A landscape with many peaks, sampled at points; each row gives a point and its height.
From any point a climber steps to the highest of the 5 points nearest to it. It stops when none of these is higher. Distance is the straight distance between rows; heights are no part of it.
j_196 height 40.8: [ 48 -43   5  17  16 -15  18  -4   0  12   8  -5  -6  -2  10  12  -9 -10
  -7  15  -4   3  -4]
j_586 height 65.8: [-12  17  -3 -16  18  18  -7  11  13  -1  -4 -15  23   9 -11 -16   9  16
  -8 -17   5  28  -9]
j_542 height 75.3: [-18  16 -20 -33 -16  -3 -11 -16  29  13   2   4  37  14 -18 -18  -3  25
   3 -28  25  12  -8]
j_794 height 12.7: [  1 -49 -17  31 -31  -3  14 -14   2   6   4   2  -1  34  13   7 -20 -16
  31 -12  -4 -36  16]
j_455 height 18.7: [ 19 -36 -12   2  -2 -21  20  -5  13   3  10 -10   6  14  28  -2 -17   7
  11  13   4 -10  -2]
j_795 height 41.0: [ 63 -20  28  15  11 -21  25  -3 -42   7  35 -10 -60  -8  15 -15  12 -27
  -7  14 -29   8  25]
j_727 height 36.2: [-17 -10   3  22   7   6  -5  11 -11  22  12  39 -12 -12  -5   8 -21   5
   4  -2   6  -7 -13]
j_33 height 59.3: [-25  19 -48 -50 -35  -8 -10 -36  26   5  -2  -5  40  -2  -1  -6 -19   8
   3 -16  13 -12   4]
j_561 height 47.1: [-33 -22  16  20  16   2 -18 -19  -8  17 -25  40 -19 -13   3  22  -1   2
  19 -27  12 -21 -20]
j_439 height 32.9: [-20 -27  -1  21 -11   0 -19  17   7  14  22  32  -5   1  -2  17 -25  12
  10  -5  -1  -7 -13]
j_951 height 56.4: [-12  44  18 -35  10  23 -17  16  12 -26 -54  -1  14  -8 -28   5   5  36
 -12 -22 -17  26  36]
j_892 height 18.5: [-29 -15 -30   8 -30  -4   7  -8  16  -5  16 -12  18  28  18 -10  -7   0
  36  -4  16 -32   8]
j_113 height 52.7: [ 55 -26  19   1   6 -24  14   1 -17  -3  14 -14 -43   4  19 -12   4 -34
 -15   6 -10   0  20]
j_219 height 56.0: [ -9  15 -36 -44 -18 -11 -11 -32  25  -3 -13 -13  35  -6   9 -12 -13   1
 -19   2  21   4   1]
j_852 height 14.3: [ -3  30 -40 -60 -32 -12 -32 -18  23 -11 -20  -7  21  -9  24 -17 -22 -14
 -43  12  13   0   7]
j_11 height 45.2: [ 63 -20  24   4   6 -17  22  17 -41  -5  20  -6 -47  -1  13 -20   4 -26
  -4  25 -12  12  28]
j_260 height 49.4: [ 32   7  17   4  -9   8   3  54  -8 -17   6   6 -19 -10  -3   1  27  -6
 -16  33   1  12   5]
j_655 height 1.3: [  8  52  10 -19 -26  10   2  41 -19 -25  -3 -13  -5  -1 -23 -16  32  11
 -17  22   8  30  14]
j_394 height 63.6: [  8  41   7 -18   1  29 -20  11   5 -23 -57   3  17 -34 -51  25  31  41
  -5 -13 -20  24  12]
j_501 height 45.5: [  4  -5  33  29  29  20  22   5 -34  22 -21  35 -24 -13  -8  -2   7  21
  22 -21  -1   0 -12]
j_199 height 50.2: [-24  16 -48 -52 -25 -11 -16 -34  35  -5 -14 -15  40  -8  13  -1 -29   3
 -15   9  18  -5  13]
j_462 height 52.2: [-44  -7 -28 -14 -21  25 -20  -2  23   6  11 -10  14  23 -17  -5   0  18
  13 -30  19  -6  -4]
j_771 height 42.0: [-20  -9 -13   2   7  17   6  19  17   6  30   5  13   4 -10  -4 -11  19
  18   3   3   7  -6]
j_222 height 34.6: [ 23   0  29  17  25  -6   5  35  -7   1  -7  14  -3 -22   1  17  -4  -4
 -17  21  -9  13 -11]
j_677 height 46.7: [ -6 -21  -9  39 -27 -57  32 -35  12   0  37 -16  11  34  10  -2 -16 -28
   4  -2  -4 -29   6]
j_509 height 33.5: [-20  -2 -35 -17 -11   2   4 -16  14   7  14 -17  29  13  13 -10  -7  14
  20  -1  20 -17 -12]
j_269 height 28.6: [ 27 -54 -16  39  -8 -12  26 -27 -10  21  19   1 -16  12  -2   9 -20  -3
  15   5   4 -11  -4]
j_620 height 30.3: [-52 -18  -4  -1  20  26 -30 -23  19  -4 -28  25  19 -13  -4  33   7  14
  19 -25  -6 -33 -13]
j_82 height 45.4: [ 43 -24  24  21   6  -6  -1  31 -12   5   0   7 -15  -6   3  -4  14 -16
 -23  16  -3   5   5]
j_582 height 30.5: [ 12   3  45  21  34   9  31  13 -37  23 -31  27 -15 -21   0  11  12  24
  16  -6   2   8  -6]
j_657 height 44.2: [-26  14 -16 -27  14  51 -39   1   9  -8 -29  24  21  14 -31   3   0  24
   2 -52 -22  -3  12]
j_458 height 14.7: [ 12  31 -28 -62 -44  -6 -26  -3  19 -20  23  -6  13  -1   2 -34 -35 -18
 -45  23  -1   6  26]
j_744 height 55.1: [  5 -35  -8  40 -19 -36  30 -34 -12  -1  35 -11 -17  40  10   5 -26 -20
  13 -15  -7 -21  18]
j_510 height 56.9: [-17  33  21  -5  12  27  -4  43  -6 -23 -16  -7 -10 -16  -6  18  27   6
 -13  16 -15  26  13]
j_652 height 39.7: [ 17   5   6  -2   0 -43 -10  -1 -14 -16  38 -16 -17  -8  27 -30   4 -27
 -13  22   4 -12   8]
j_434 height 71.9: [ 17  21  -3 -34 -17   5   1   5  -9 -17  -6 -18   3   0   7 -32  31 -18
  -7  21  13  11   3]
j_277 height 47.9: [  2   4  -9   3   1 -32 -14 -16   7  -8  29 -36  -5  -1  25 -11  -6 -34
 -18  25  13 -24   5]
j_427 height 82.4: [ -1  34   7 -19  26  34  -3   7  -3 -25 -47   0  25 -20 -40  14  23  33
  -2  -4 -30  18  15]
j_540 height 40.0: [ 50 -20  24  20  17 -45  23  -5 -19  -4  49 -21 -59   8  19 -23  -2 -29
 -10  13 -17  13  24]
j_882 height 62.7: [-11  15   7  -3  15  18   2  32  15  -5  -4  -9   3 -10  -8   6  -4  10
 -12   8  -4  27 -15]
j_761 height 31.4: [ 23 -30  11  20  10  -5   6   2   0  19  13  13   6  -6  -6   8 -13   6
 -11   6   7   4 -17]
j_559 height 61.3: [ 17  16   2 -26 -14  -9  20  15 -23  -9  10 -16  -5  -3  23 -40  18 -23
   4  30   2   3  11]
j_937 height 47.4: [ 26  52   0 -45 -26 -18  22  11 -22 -21  -1 -16   3 -12  -2 -34  17  -3
 -18  38  -8  24  12]
j_779 height 47.5: [ 59 -24  21  10  12 -10  13  22 -15  13   8   4 -26  -5  17 -10   9 -29
 -14  15  -5   4  18]
j_846 height 65.7: [-12  -4  22  29  24  17   3 -10 -32  25 -16  37 -32  -2  -2   3  -4   2
  23 -20   6  -8 -14]
j_48 height 62.6: [ -5  13  -6 -23   3   8  10   5  19   7   3 -25  33  10  -4 -11   8  16
  -2  -5  15  24 -10]
j_229 height 33.2: [ 19  46 -14 -58 -33 -15  -2   1  -5 -17  -5   4  14  -9  -1 -34 -12 -12
 -28  28 -12  10  21]
j_650 height 55.2: [  4  -4  -4 -13  12   7   0  21  19  -2  -5 -20  13  -7   5 -14  20   1
  -4  12  10  17 -16]
j_410 height 41.2: [  0 -34 -23  11 -19 -33  20 -17  10 -14  18  -6  -4  21  21  -5 -32  -7
  15  10   3 -29   8]
j_836 height 30.4: [-32 -41   3  71 -18   0   2 -19 -11  27   2   6  -8  11  -4  46  -4 -22
  16 -20  13 -21 -28]
j_667 height 33.0: [-20  19 -43 -51 -27 -11 -22 -21  34  -1   6 -25  31  13  14   3 -42 -13
 -36   8   3  -3  17]
j_580 height 47.6: [-14  13 -32 -23 -24 -12  -9 -28  12   0   5 -39  17   3  14  -5 -22 -23
 -13  19   8  -4   2]
j_503 height 34.7: [ 15  40  -9 -43 -23  -7  -3  -2 -15 -14  19 -11  -1 -17   0 -37 -18 -29
 -36  37  -9  15  10]
j_807 height 56.2: [ -4  23  -7 -29  -7   5 -13   4  16   1 -16 -19  27   3   0 -19  21  -1
 -22   5  23  24   1]
j_527 height 29.6: [-11  13  12   4  40  23  -2   2  -2  -3 -24  48  -5 -26 -17   9  26  28
  27 -13  -9 -12  -6]
j_352 height 47.7: [-13  19 -39 -44 -18 -14 -14 -34  23  -5 -11 -31  29   0   6   5 -29 -20
 -31  18  19  -6  10]
j_813 height 63.5: [-32   6 -17 -19   6  25 -13  -2  21  16  16  -4  14  22 -19  -7 -10  24
   9 -20   6  14  -9]
j_34 height 49.2: [ 44   7  22 -12   5 -40  34  35 -34 -33  23 -16 -25 -10  14 -29  14 -12
   0  39 -16  -1  21]
j_910 height 49.3: [ 14 -25 -11  29   1 -53  14 -24   2  -9  19 -26 -10  25  28  -1 -29  -7
  10  11   0 -20  11]
j_447 height 56.8: [-42  15 -16 -27  13  45 -29   5  11   1  -5  10  10  15 -21  -2  -8  19
  11 -36  -7  -3  -1]
j_842 height 44.0: [-36   3 -15 -19  21  58 -32 -16  11  -2 -26  13  13   1 -17   5   9  12
  19 -36 -24 -20  -5]
j_333 height 41.8: [ -2 -21  -3  36  -4  -1  -6   3  -4  24  14  27 -20  -2 -15  24 -28  11
   3 -10  -1  -5 -18]
j_502 height 37.4: [-33 -11  -2   7  12  25 -20   1   0   7   7  34  -5 -13  -3   6 -13  12
   9 -12  -6 -12 -12]
j_205 height 37.8: [-37 -39  15  47   5   7  -3 -26 -14  33 -13   8 -25   3   3  41 -16  -1
  25 -23  20 -17 -21]
j_843 height 41.6: [  7  30   9 -27 -17  11 -12  21   5  -9 -13  -7   7   7  -3 -22  25  -1
 -14  -5  19  38   5]
j_770 height 43.3: [  8 -28  29  33  40  36  18   8 -28  25 -20  34 -31   5 -11   5  26   9
  35 -38   6   6 -17]
j_490 height 48.4: [-17  12 -33 -21 -18 -12   5 -34  14   3   1 -35  24  10  15  -6 -20 -14
  -6  18   9 -14  -8]
j_284 height 47.0: [-53 -12 -16  -1  12  36 -28   6   9   3  15  14   0  10  -7  21 -12  10
  13 -23  -1 -11  -3]
j_922 height 58.8: [ 21 -16  -5 -22   4  -7  -1  12   0  -9  13 -17  -1   2  32 -20  17 -13
   0  23   8 -11  -1]
j_84 height 52.5: [-18  13 -44 -29 -35  -9   4 -24   9   7  -4 -26  30   0   1  -3 -29  -1
   5   6  15  -6   4]
j_830 height 62.8: [-10  42   5 -34  20  26 -14   8  12 -20 -29   6  22  -2 -21  -4  -9  27
  -2 -26 -26  19  15]
j_754 height 23.1: [-57 -25  -1  21   6  14 -15 -17  17   5 -14  25  32   1  -3  46 -20  16
  21 -32  -6 -36  -9]
j_916 height 27.3: [ -6  32  23   1  29  20  11  15  -5 -27 -44  17   6 -37 -24  29  40  32
  11  13 -16  10  -3]
j_380 height 52.6: [ 32  44   2 -32 -15  -7  37  17 -28 -21  -2 -30   2 -16  -7 -32  33   5
  -9  38 -10  17  13]
j_607 height 26.4: [-41 -42  14  60 -19   1  17 -30  -5  25   1   5   9  16 -16  49 -14 -20
  27 -14   5 -19 -33]
j_515 height 39.4: [  1 -14   4   9  11   9  -3  22  17  15  16  16   8  -3  -1   8 -14  15
   2  10   1   4 -15]
j_978 height 47.8: [  4 -29   9  51 -33 -53  47 -44  16   6  60 -32  -1  33   2  -1 -12 -44
   1 -17 -13 -16  14]
j_314 height 63.4: [ 23 -26  13  37   6 -61   8 -40   3   9  38 -49 -37  19  25   8 -13 -37
 -17  -8   6  -1   5]
j_726 height 37.3: [-21  44  16 -35 -12  21 -32  30  11 -42 -47  -2 -10  -3 -17   0  25  24
 -19  -9  -6  37  40]
j_611 height 64.0: [-18  34 -30 -44 -23  -8 -15 -15  40   6 -18   5  54  -5  -2 -18   4  17
 -12 -15  14  18  -2]
j_351 height 82.1: [ 15 -20   2  47  -7 -57  30 -44   1   7  47 -32 -15  33  11  10 -10 -33
  -1  -8  -3  -8  10]
j_827 height 51.2: [  0  17 -18 -32  -8  -1 -13 -22   9   8 -11 -27  20   3  16 -15   3 -20
 -22  16  19   2  -9]
j_764 height 46.8: [ -3  -6  29  14  22  13  11  -1 -18  17 -29  47 -19 -12 -10   3   6  20
  27 -23  -4 -15 -12]
j_55 height 51.7: [ -5  34  -4 -42 -17  -6 -17   2  30   1 -25  -5  38  -6  -6 -20  21  12
 -25 -16  24  25  -4]
j_597 height 30.8: [ 16   1  36  41  24  -9  16  24 -23  24  -2  27 -10 -19  -6  15  -1   2
 -17  11   5  13 -20]
j_743 height 55.6: [ 32 -37   3  34  23 -43  14 -30  -2   4  25 -32 -36  22  20   9 -26 -25
  -2   9  -9  -5  13]
j_125 height 25.4: [-52 -40  17  54  21   5  21 -25 -18  23 -15   0   0   7  -8  41 -13  -2
  42 -32   6 -23 -25]
j_839 height 51.3: [ 23  11  10 -11 -15  11   7  44 -16 -16  13  -9 -14   3   4 -18  41  -3
  -8  18   5  14  10]
j_435 height 25.3: [  9  26 -19 -42 -43  -5 -30 -17  -1 -10  21 -17   8   4   2 -20 -29 -34
 -46  14  11  11  21]
j_804 height 10.6: [ 15  44   0 -45 -44   3  -9   3  -4 -14 -14   4  12  -2  -1 -28  21  -5
 -23   1   5  29  19]
j_366 height 49.1: [-53   0 -26 -20  16  48 -43 -13  21   0 -26  -2  17  18 -24  20 -11  12
   6 -44 -11 -11  -2]
j_706 height 13.9: [ 17 -45 -16  14 -13 -14   7   0  11  19  20  -1  -2  10   6   9 -19   2
  23   6   3 -13  -3]
j_626 height 24.5: [  3  13  33  14  25  16  13  16 -12  -8 -29  37   2 -26 -20   6  29  39
  25  -8 -18 -10  -5]
j_741 height 46.5: [-23   7 -28   0 -13 -39  -2 -31  20  -5  35 -35  13  11  16   0 -17 -28
 -13  17  -1 -27  -9]
j_357 height 60.3: [-29  17  -6  -4  33  51  -3  10   8   1   4  13   5  -7 -11   4  -6  14
  10  -8 -22  10  -4]
j_864 height 28.0: [-45 -35   8  52 -18   4 -11 -11   9  24  -1  15  -1  10  -8  42 -19 -10
   3 -28  11 -16 -19]
j_828 height 48.8: [  3  16 -11 -16  -4 -18 -19 -10 -11  -4  25 -25  -9   4  15 -25   4 -41
 -21  30   5 -15   0]
j_168 height 69.3: [-15  21 -17 -30 -22   9  -7  -7  22   4   3  -8  39   3 -11 -14   4  16
  -5 -24  24  21 -10]
j_494 height 63.9: [ 52 -33   9  -1   7 -17  -2  12  -7  -3  11  -5 -15  -1  20 -10   5 -17
 -14  19  -2  -2   2]
j_135 height 46.1: [ -7   0 -25  -2   3 -26   8 -12  11 -15  12 -28  14  13  22  -8  -8  -2
  14  20  16 -25  -9]
j_118 height 19.7: [ 35 -32  10  47  21 -11  13  -7 -22  37  12   1 -10  -8  -2   6  10 -13
 -11  22  -8   9 -26]
j_183 height 39.8: [-10  13 -34 -35 -39 -12 -21 -26  22  -3  12 -34  18   2   4   8 -34 -41
 -37  22  10  -8  -2]
j_649 height 34.4: [-26 -28  -1  36 -11  13 -19  -8   2  12   8  26  -7   6   7  28 -24   3
   7 -11   7 -20 -17]
j_786 height 27.7: [  2  26  -7 -28   7  54 -29  -1  10 -17 -49  28  29 -10 -48  -4  14  38
   7 -32 -31  21  12]
j_478 height 56.6: [ 32  -2   7 -10  -1 -17   3  14 -16 -13   6 -11 -21  -4  29 -33  24 -20
  -5  24  -2  -6   8]
j_245 height 45.6: [-11 -18 -18  22 -17 -58  18 -23  12 -11  34 -16   8  25  17   0 -28 -16
  18   5   4 -30   3]
j_108 height 52.8: [-10  11   4  10  25  21   3  16   6   1   1  33   4 -19  -5   2 -11  23
   6   7 -17   1 -13]
j_528 height 17.7: [ 22  56  -3 -44 -53 -24  15  23  -8 -29 -15  -3  10  -7 -19 -21  19  22
 -18  23   0  36  19]
j_9 height 56.3: [ 38  24   9 -19 -15 -19  17  32 -26 -33  13 -19  -9  -8   4 -33  28  -4
   3  39  -8  11  12]
j_508 height 56.5: [  3 -28   3  40 -16 -43  34 -34  -8  -5  39 -21 -14  42   5  -1 -29 -31
  16 -11  -7 -24  19]
j_541 height 60.2: [-25  27 -25 -44 -29  -4 -22 -15  33  -4   2  18  46   5 -20 -17  -6  31
  -2 -36  12  -6   2]
j_759 height 55.3: [-45  11 -27 -28 -20  24 -31 -10  20  10   8  -6  13  26 -28   0   6  20
   8 -47  19   0  -5]
j_484 height 50.7: [-10  39  12  -5  20  30 -11  21  -4 -20 -53  -4  11 -41 -42  28  61  36
   0   3 -24  23   8]
j_821 height 36.8: [ 63  -5  22   7  -8 -10  13  37 -17  -8  13  13 -31  -7  10   1  17 -12
 -16  25  -5   6   9]
j_44 height 50.3: [  4  -4 -22 -19   1  -2  14  -3  14  -7   0 -18  25   7   8 -11  10  15
  16  16   9   3 -15]
j_336 height 24.6: [-34 -29 -17  15 -17  20 -13  11  29  -5  14  11  11  11   2  24  -7   1
  18 -20   7 -20  -3]
j_689 height 29.9: [ 48 -24  30  29  13 -13  12  16 -14  24  -1   4 -15 -17   1  17  11 -18
 -14  20 -10  14 -12]
j_991 height 64.7: [-30  38 -12 -38   3   7 -30  -3  28  -4  -9  13  32  19 -28 -25 -10  42
  -2 -36  -1  10   8]
j_43 height 46.9: [-14 -29   9  54   3   6   6  -9 -26  43  14  21 -30   2  -6  18  -7  -3
  15 -15   0   1 -27]
j_362 height 38.9: [-32 -24   5   5  23  20 -21 -15   4  13 -23  44   0 -16  -4  27  11  11
  18 -29   6 -29 -14]
j_388 height 55.4: [  0  38  10  -1  22  45   0  10   2 -22 -38  12  20 -27 -47   6  38  28
  20  -5 -26  11   0]
j_609 height 51.1: [ -1  16 -30 -12 -12 -19  -9 -25   4   1  16 -38  13   0  24 -20  -8 -23
  -8  22  13 -10  -2]
j_218 height 33.8: [ 61 -35  27  27   8  -6  18   4 -35  15  18  -9 -39 -17  11  -1  18 -32
 -19  18 -21  10   8]
j_881 height 57.5: [ 12   8 -14 -31   6  -9  -4  -8   6   1  -5 -29  21  -1  31 -17  10  -4
   0  12  24   4  -3]
j_166 height 15.2: [ -2 -36 -27  17 -29  -6   6  -6   6  -7  23   5   3  20  13   8 -19   1
  32  -4   2 -28  15]
j_851 height 72.2: [  0  22  16   4  20  27   0  49   5 -12  -8   9  -7  -8   2  11  16   2
 -10  22  -9  21  -8]
j_704 height 48.9: [  9  33 -18 -45 -19 -10 -10 -13 -13  -1 -11 -10   5  -9  19 -32  13 -21
 -22  15   7  12  -1]
j_789 height 45.7: [ 53 -41  15  27  29 -17  11 -10 -29   9  18 -31 -46   7  19  -5   5 -35
 -10   6  -6   3  17]
j_102 height 36.7: [-32  -8 -10  13  -3  16 -24   6  24   9  10  21 -12   3   1  21 -16   8
  10 -10   6 -17 -16]
j_228 height 41.4: [ 34 -49 -10  28  10 -25  22 -36 -11  12  14 -21 -17   7   9  14 -24 -11
  12   7 -12  -3   8]
j_876 height 39.6: [  0  30  32  12  21  12   3  32  -3 -12 -28  11 -11 -36  -1  25  13  13
  -8  16 -12   7  -2]
j_627 height 54.1: [-12 -25  22  41  32  24   8  -3 -40  36  -9  22 -38  -1   3   1  -2   5
  34 -22   5  -7 -16]
j_247 height 57.0: [ 30 -19  15  25   2 -56  -5 -11  -7  -9  34 -29 -34  13  33 -18 -11 -28
 -14  15   5  -6  19]
j_976 height 35.9: [ 15  -6  31  49  40  -4  23   5 -31  32   1  12 -22 -15   2   7  -3  -3
  -7   0   0   7 -37]
j_763 height 59.5: [  7  17  13 -14   7  18  -5  45  10 -12  -6 -13   9   8   5  -1  31  -5
 -13   9   6  24  -7]
j_721 height 66.8: [-19  17 -34 -42 -24   1  -1 -31  15  12  -3  -5  37   0 -10 -12  -5  18
   1 -24  22   3  -5]
j_581 height 61.9: [-18  33  13  -7  30  34   2  24   9 -11 -18  -1  10 -14  -9  14   0  19
 -12  -3 -12  24   3]
j_546 height 33.6: [ 16   5  40  25  32  20  25  18 -20   5 -34  46 -17 -11 -27   7  29  39
  30 -29  -3  -1  -5]
j_103 height 38.6: [  1  20 -32 -24 -21  -8 -29 -18   9  -9  33 -39   1   8  10 -12 -25 -35
 -35  26  11  -5  -4]
j_534 height 20.5: [-30 -13 -34  -2 -27   8   2  -1  24  -5  25  -6  16  19   4  -8  -1   8
  26 -13  19 -21   1]
j_177 height 26.5: [ 23 -27  -1   8   0 -10   9  10  16   8  14   0  18   6   9  -7   0  12
  -1  14   4   8 -15]
j_749 height 23.0: [ -6 -57 -11  51 -35   0  12 -21   5  29   4   4   5  25  -1  38  -6 -31
  18 -24  -4 -21  -5]
j_935 height 27.9: [-10  43  26 -24  -6  25 -14  32   7 -14 -23 -16   1  16  -8  -3  21  17
 -21  -5  -2  40  12]
j_343 height 67.9: [-28  27  -7 -28   7  18  -8   4  26  -1  -9 -10  25  20 -19 -14 -14  23
 -10 -29  11  29  -1]
j_181 height 45.0: [-15  30  18  -4  33  32   7  13  -8 -17 -37  10  12 -38 -26  25  36  18
  11   6 -17  11  -4]
j_617 height 7.3: [-14 -49 -25  23 -37   3  -1  -7  13   1   3   8   7  27   8  23  -7 -15
  25 -17   5 -28   4]
j_569 height 23.8: [  2 -18 -10  10  -2   7   2  16  22  10  29  15   6   5  -1  -1 -16  24
   9   0   4  -8  -9]
j_939 height 16.8: [  9 -62 -23  43 -39  -6  12 -10  -5  19  10  14  -8  22   5  20 -14 -18
  19 -13  -2 -20   4]
j_403 height 61.7: [ -9  22   1  -7  30  31   4  16   5  -4  -2   8  12   1  -8  -9 -13  16
   8  -2 -15  16  -5]
j_438 height 57.7: [ 11  28 -13 -29 -16 -12 -10 -16 -11  -6   6 -20  -6  -5  19 -32   3 -28
 -12  29  10   0  -4]
j_397 height 55.0: [  6 -22   0  21 -18 -70  13 -30  25 -12  41 -27 -13  25  16   4 -11 -28
 -15   5   7 -24  12]
j_878 height 42.3: [ -4  -5  22  22  17   9   9   5 -11  15  -1  31 -10  -7 -11   4 -19  18
   0   7   3  -3 -13]
j_701 height 58.5: [  4  23  15  -1 -11  24  -3  57  -4 -21   4 -10 -12  -7  -3   7  25   0
 -11  23   0  31  14]
j_176 height 32.6: [-38   1 -13  -4  30  44 -26  -4   3   2 -17  28   1  -3 -14  14  15   9
  15 -19 -16 -23 -18]
j_373 height 31.0: [ 22  -8  43  27  37  33  30  30 -34  16 -18  37 -32  -7 -28   8  36  35
  39 -21   0  13  -7]
j_868 height 39.5: [ 30  17  24 -21   2 -35  19  12 -19 -29  33 -17 -19 -10  24 -35   6 -17
  -7  35 -16  -7  21]
j_898 height 22.6: [  6  30 -22 -54 -31  -2 -19  -6   8 -13 -17   0  21 -19   5 -23   2 -15
 -24  12   7  12  12]
j_267 height 35.2: [-48 -30  -3  23  16  10 -14 -22   3   7 -28  33  -1 -12  -5  43  -8  18
  18 -30   7 -24 -15]
j_875 height 20.7: [ 16  13  45  19  27  -5  24  14 -24  -2 -40  32  -5 -29 -11  10  20  19
   9   3  -6   7  -5]
j_51 height 51.8: [ 50 -18  14  -7   6 -31   9  17 -18 -19  16  -5 -34  -5  28 -28   4 -18
  -2  31  -7   2  20]
j_762 height 36.4: [-12 -24 -31  12 -20 -24  18 -17  11  -5  16 -11  16  23  23  -6 -27  -4
  29  10   0 -33   8]
j_251 height 66.6: [-16  34  -2 -22  28  50  -5   8  10  -7 -21   3   9 -10 -27   3   3  18
   5 -10 -28  20   4]
j_975 height 37.7: [-12  -6  12  11  31  20  -8 -11 -10  15 -33  48 -18 -14  -2   8  19  24
  32 -34   1 -20  -6]
j_275 height 57.6: [-39  25 -24 -35 -13  14 -44 -13  25  -2  -2  11  27  27 -24  -9  -9  32
  -7 -44  10  -7   9]
j_184 height 49.0: [ 31 -39   9   8  19 -31   8 -12   2  -1   3 -30 -23  12  21   1 -17 -20
  -7   6   6 -10   7]
j_243 height 62.9: [ 17   7   0 -28  -1   0  -5  12  -1  -6  -4 -22  -3  -3  29 -31  28 -19
  -4  16   8  11 -11]
j_483 height 34.9: [ 29 -19  20   7   7  -1  -4  31   8   2  -9   6  -4 -11  16   9   7  -5
 -17  22   0  15  -9]
j_614 height 41.1: [-13 -14 -17  21 -24 -32  25 -24   4 -10  26  -8  13  26  11  -8 -32 -15
  19   7  -4 -37   9]
j_616 height 36.0: [-34 -32  24  20  24   4   0 -26 -10  21 -39  32 -14  -4  -5  34  -1  13
  32 -44   9 -19 -24]
j_849 height 60.5: [ -4  18  16  12  25  18   3  32  15 -11   0  12   9 -22   5   8  -7  10
  -8  14 -10  10 -11]
j_516 height 44.1: [ 35   0  21  -3  -1 -47  -3   8 -28 -15  33 -14 -36  -8  30 -35  -5 -20
 -13  21 -10  -6  20]
j_734 height 28.9: [ -2  22  34  13  27   6   8  10 -13  -3 -27  32  -6 -29  -1  10   6  24
   2   4 -14  -3  -6]
j_712 height 41.5: [ 44 -49   6  28  25 -17  16 -18 -16   6  16 -34 -31   1  16  13  -4 -30
 -13   9  -6   8   1]
j_506 height 40.7: [ 10 -26   3  37  -2  -4   5 -10  -9  24  15  30 -11   2 -10  11 -18  10
   0   7  -1   8 -21]
j_395 height 26.9: [-52 -34 -12  30  -6   9 -16  -4  23   8   8  16  12  15   8  38 -17   2
  10 -26   1 -26 -14]
j_621 height 47.2: [  3 -12  23  43  40  13  32  -4 -47  27  -9  20 -30  -9  -5  -3  -8   5
  24  -7   1   3 -22]
j_952 height 40.6: [ 37  13  36  27   3 -10  -1  43 -18  -3  -1  21 -19 -19   0  12  15 -20
 -27  21   4   9  -2]
j_593 height 2.8: [  5  62  17 -32 -37  -4 -10  36  -3 -25 -19  -1 -11  -6 -20 -14  27  25
 -22   9   0  34  28]
j_446 height 48.1: [ -8  36  15 -28   3  35 -24  19  -7 -28 -46  -6 -13 -26 -29  25  31  23
 -16   3 -13  27  34]
j_2 height 29.4: [ 23  -2  45  49  27 -14  17  17 -45  17 -18   9 -24 -15  -7  19  12  -6
 -12  12   8  15 -24]
j_92 height 27.4: [-20  19  -1 -13  22  48 -18  -4   1   2 -27  33  14 -16 -22  -5  26  11
  21 -27 -21  -5  -7]

For each start below, name the point where the climber stops.
j_395 -> j_542
j_166 -> j_351
j_878 -> j_427
j_667 -> j_542
j_939 -> j_351
j_762 -> j_351
j_528 -> j_434
j_706 -> j_351
j_534 -> j_542
j_336 -> j_542

For each start below, name every point that the climber comes to, in order.
j_580 -> j_84 j_33 j_721 j_542
j_490 -> j_84 j_33 j_721 j_542
j_727 -> j_878 j_108 j_403 j_251 j_427
j_761 -> j_878 j_108 j_403 j_251 j_427
